The views of a scene show one set of named points, each view turned or mirrored, and shifted as a whole, with a little noise and some points left out.

Scene 1
View 1
<229>: [  7   0  -3 -20   4   8  -1   4  10  14  25  -8  -6  -1   6  32   7 -31
  22 -10 -27  -9]
<10>: [-15  20  17  20  -7 -13 -39   0 -41  15  43  20  14 -26  22   5  -6 -29
  30 -35  -4  14]
<12>: [ 10  15  32   5 -24  21 -22  13 -30  -6  42  -6  29  -8  -6  39 -13 -28
  20  -8 -32  22]
<67>: [ 18  19  42   9 -28  35 -23  21 -40 -18  42  -7  38  -3  -9  48 -15 -19
  16  -1 -35  29]
<5>: [  4  -9  -6 -33 -10   6   7  -3  28  17  25 -23   1  -2 -12  34  -4 -53
  27  -4 -44 -10]
<118>: [-12  14  22  11 -23  -7 -33  -2 -32  12  45   5  27 -24   4  13 -19 -46
  32 -27 -24  19]
<24>: [  6  12  11   1   3  10 -19  10 -19   6  32   4   1  -6  16  27   6 -18
  19 -17 -14   2]
<167>: [  0   0  -5 -19   0   0  -5   0  10  19  28  -7  -5  -6   6  24   3 -40
  26 -15 -27  -8]
<173>: [ -3   8   8  -4  -7  -1 -19   1 -11  13  34   0   8 -12   8  21  -4 -37
  27 -20 -22   5]
<189>: [-20   7  -8  -1   5 -25 -24 -11  -9  31  34  13  -6 -24  24  -2   2 -44
  33 -37  -7  -6]
<185>: [ -3  12 -17   0  42 -10 -18   8  -9  25  20  26 -41  -6  54   8  34   1
  16 -32  19 -23]
<63>: [-10  -4  -5 -18  -9 -11  -8  -9  10  24  31  -8   3 -14   0  17  -6 -55
  33 -19 -32  -4]
<130>: [-10  16  19  12 -13  -6 -33   0 -35  11  43  10  20 -22  11  12 -12 -36
  29 -28 -15  17]
<200>: [-13  19   7  17   9 -14 -36   2 -35  18  36  24  -2 -21  35   3   6 -18
  25 -37   6   5]
View 2
<130>: [ 10  30  23 -11 -29  34 -18 -15  -9   6  22   3 -14  11 -18 -16  26  -1
   2  21 -17 -24]
<63>: [  9  -6   4 -16 -24   3 -12   9  -1 -20  17 -22 -14 -10 -21  -7  20   1
  12   3   0   6]
<67>: [  1  23  20  18  -7  49   4 -16 -38   3  32  28  27  -6  -6 -22  24   7
 -19 -17  -3 -55]
<10>: [  9  38  27 -12 -32  31 -30 -22  -4  11  20   5 -20  19 -22 -12  26  -2
   4  35 -28 -20]
<118>: [ 17  28  24 -15 -32  42  -7  -8 -11   6  23  -2 -16   6 -15 -21  30  -4
   3  15 -10 -27]
<173>: [  3  10  11  -6 -20  15 -18  -7  -9  -7  20  -4  -6  -1 -20  -8  21   3
   3   9 -11 -11]
<167>: [ -1  -8   2  -5 -12  -6 -20   0  -6 -20  17 -13  -2 -10 -23   0  15   7
   6   1  -4   5]
<229>: [-10 -11  -2   3  -5 -14 -25  -4  -9 -24  18  -7   7 -11 -23   5  12  11
   1  -2  -6   6]
<5>: [  3 -24  -6  -6 -11  -6  -2  16  -9 -32  20 -23   5 -24 -19  -4  15   7
   6 -20  14   6]
<189>: [  7  15  14 -21 -32   1 -37  -9  11  -6  14 -16 -30  12 -29  -1  21   0
  16  36 -21  11]
<24>: [ -7  14  12   7 -10   7 -30 -20 -14  -6  20  10   8   3 -22  -2  16   9
  -5  11 -19 -14]
<200>: [ -1  34  23  -7 -25  12 -47 -29   0   8  18   8 -19  23 -27  -1  21   3
   4  43 -37  -8]
<185>: [-25  12   6   7  -8 -37 -76 -37   9  -8  11   7  -6  20 -38  24   6  16
   4  46 -47  23]
View 3
<12>: [-17  15 -24  -3  -8   3  11   6  48  16 -20   5  42  -3  30 -13   2   7
  -8 -15  -5  46]
<167>: [ -8 -13  16  -6 -17   3   5  -9  10  37  -9  13 -25 -14  36   8  -3 -10
 -10 -17  -5  25]
<5>: [  5   4   8 -16 -26   7  -4 -23  13  38 -20  12 -21 -31  29   6  -2 -30
   2 -39  -6  29]
<63>: [-10 -17   2  -8 -15  14  11 -21   9  46  -7  15 -12 -21  34   5 -11 -11
  12 -18  -3  23]
<24>: [-18  -7   5   2  -7  -3  12  12  30  23  -9   9   2   7  38   0   2   9
 -25  -1  -5  34]
<200>: [-37 -39   5  13   5   3  30  15  21  35  10  12   3  20  43   1 -10  32
 -13  27   1  23]
<189>: [-27 -44   8   5  -3  12  27  -7   4  49  10  16 -16  -1  40   8 -17  13
   6  12   0  15]
<67>: [-16  29 -29  -3  -7  -2   8  14  61   6 -26   3  56   2  28 -18   7   9
 -16 -18  -7  54]
<118>: [-29 -17 -27   2  -1  15  28  -5  31  35  -3  10  37  -4  33  -9 -13  17
  17   0   0  34]
<10>: [-38 -32 -13  11   5  10  34   8  28  35   6  12  25  12  39  -4 -14  31
   2  20   0  28]
<130>: [-30 -20 -18   6   1  11  28   2  30  33  -1  11  29   3  36  -6 -11  21
   5   7  -1  32]
<229>: [ -5  -5  20  -7 -18  -1   0  -3  15  31 -13  13 -27 -10  35   8   1 -12
 -21 -18  -6  28]
View 4
<67>: [  7  22  14 -19  11  20 -23  38  -5 -17   5   1  -4  -8 -21 -36 -13   6
 -39 -37 -40 -15]
<167>: [  9  -2  -2 -20  -2  17  11 -22  13 -19  -3   1   0 -29 -18 -17 -13   2
   8   5  19  17]
<185>: [-10  40 -38 -37 -26   2  -2 -73 -10  -8 -37 -37  20  -7  12 -11 -12 -16
  33  11  24  14]
<173>: [ 17   9  -3 -11  -8  19 -11  -7   4  -8  -1   2   2 -22 -12 -18 -15  -2
   6  -3   1   7]
<118>: [ 36   9   4   9 -13  26 -34  18   2   6  13  15   1 -23 -10 -14 -20  -5
   5  -8 -16  -2]
<189>: [ 27  12 -18  -1 -26  19 -17 -33   2   4  -5   0  10 -24   2  -4 -19 -13
  37  16  19  15]
<12>: [ 13  16  10 -14   5  21 -20  25  -1 -14   6   3  -3 -14 -19 -29 -15   3
 -24 -26 -27  -7]
<130>: [ 29  19  -4   1 -17  22 -34   5  -3   6   3   4   6 -16  -3 -14 -19  -9
   9  -8 -14  -2]
<5>: [  8 -21  11 -21  10  22  27 -11  24 -30   7  14  -9 -38 -33 -21 -12  11
   0   6  26  23]
<63>: [ 24 -10   2  -4  -7  22   1 -12  14 -11   7  13  -1 -34 -18 -12 -16   1
  15   9  17  17]
<229>: [ -1   2  -4 -30   2  13  18 -28  11 -26  -8  -5   0 -25 -20 -21 -11   4
   3   2  19  18]
<24>: [  3  23  -8 -24  -6  13 -10 -14  -2 -12 -12 -12   6 -13  -9 -22 -14  -3
  -1 -11  -4   2]
<10>: [ 31  29 -14   3 -26  20 -42  -4  -9  13  -3  -3  11 -12   7 -10 -19 -15
  18  -6 -13  -4]
View 5
<24>: [ -2  -7  23   6  13   6  -6  -1 -17   6   9  21 -22 -13  -1  32  12 -13
  -6 -14  -8   5]
<67>: [ -6   3  11  22 -34   4  -4  28  -7   3   2  42   0   4 -39  59  20 -34
  17 -11 -28   9]
<12>: [  1   3  14  15 -15   8  -3  20  -6   3   3  41   0   0 -31  41  20 -27
  14 -16 -20   9]
<63>: [ 18   7  14  -3  39  18 -12   2  -6   0  20  34   1  -8   4 -14  14  -2
  15 -28   8  21]
<173>: [ 10   0  21   1  22  13  -2   1  -9   5   8  31  -9  -9  -6  13  18 -12
   4 -22  -4   8]
<10>: [ 18 -11  38  -2  24  17  28 -10 -11  15 -20  34 -13 -15 -18  20  34 -18
 -15 -26 -16 -17]
<118>: [ 22  -1  25   2  13  20  19   6  -2   9 -12  47   5  -4 -28  12  33 -20
   6 -28 -15  -3]
<185>: [ -8 -24  42 -10  55   2  -2 -36 -35  14  11  -9 -56 -35  38  24   3   2
 -43 -12   6  -9]
<5>: [  7  14   0   4  29  12 -37  12  -7  -7  40  30   2  -2  10 -10   0  -3
  27 -21  13  40]
<200>: [ 11 -17  42  -5  35  13  23 -20 -19  17 -15  21 -28 -22  -1  22  27 -13
 -26 -22 -11 -18]
<167>: [  6   3  14   1  32  11 -20   1 -13   0  25  23 -12 -10  10   0   6  -4
   8 -20   7  22]
<189>: [ 23  -7  33 -11  54  20  12 -18 -12  10   0  26 -16 -19   8 -10  22  -2
 -13 -30   4  -3]
<130>: [ 17  -5  30   1  16  17  20   0  -6  11 -12  40  -5  -9 -22  19  31 -20
  -2 -25 -15  -7]
View 6
<173>: [  6 -14  -5   7   4   0   8  -4 -16  -8  -7  -4  -8  27  -9 -11   1   3
  11   5  -5  13]
<200>: [ 18 -43 -20   2  19  36  -1  -3 -23  -4   8   4 -24  20   1  -4   6 -23
  33  16  -2  29]
<167>: [  4 -19 -19   0 -13 -19   1  -6 -14  -7 -15  -2   1  17 -16 -10  -9   9
   6   2  -8  -4]
<118>: [  3  -6  18  12  22  17  23   7 -20 -13   6 -12 -18  44 -10 -13  12   1
  12   7  -6  31]
<10>: [ 12 -28   1   8  26  35  11   3 -24  -8  11  -3 -24  34  -2  -8  12 -14
  27  14  -3  36]
<185>: [ 27 -68 -64  -9  -5  21 -33 -18 -18   6  -9  21 -12 -12   8   3  -9 -28
  38  15   1   2]
<24>: [  8 -15 -15  15   6   7  -4 -18 -12   1 -14   5  -6  15  11 -14   0  -3
  15   5   3  14]
<63>: [  3 -19  -9  -5 -12 -21  12   7 -18 -15  -6  -9  -3  30 -31  -8  -8  12
   4   3 -15  -2]
<229>: [  5 -18 -27   4 -17 -22  -7 -14 -11  -2 -22   3   5  10  -7 -11 -11   9
   5   1  -4  -9]
<12>: [ -3  19  20  32  19   3  15 -17  -9  -1 -14  -5  -6  33  16 -23  10  11
   2  -1   6  27]
<5>: [ -3  -3 -11   1 -26 -44   7  -4 -11 -10 -24  -8  10  22 -26 -14 -14  26
 -10  -5 -12 -17]
<130>: [  7 -15   8  12  21  22  16   1 -20  -9   6  -7 -20  36  -4 -12  10  -4
  18   9  -3  31]
<67>: [ -6  34  28  45  26   6  17 -26  -6   3 -20  -3  -4  32  32 -29  15  13
  -2  -4  13  34]
<189>: [ 14 -43 -19 -12   1  11   7  12 -25 -14   8  -5 -18  26 -28  -2  -2  -7
  23  13 -14  12]

In a view up to two points have been moved. Name them for each view, in the order of its rows, or write -.
view 1 => <229>
view 2 => -
view 3 => <167>
view 4 => <118>, <63>
view 5 => -
view 6 => <189>
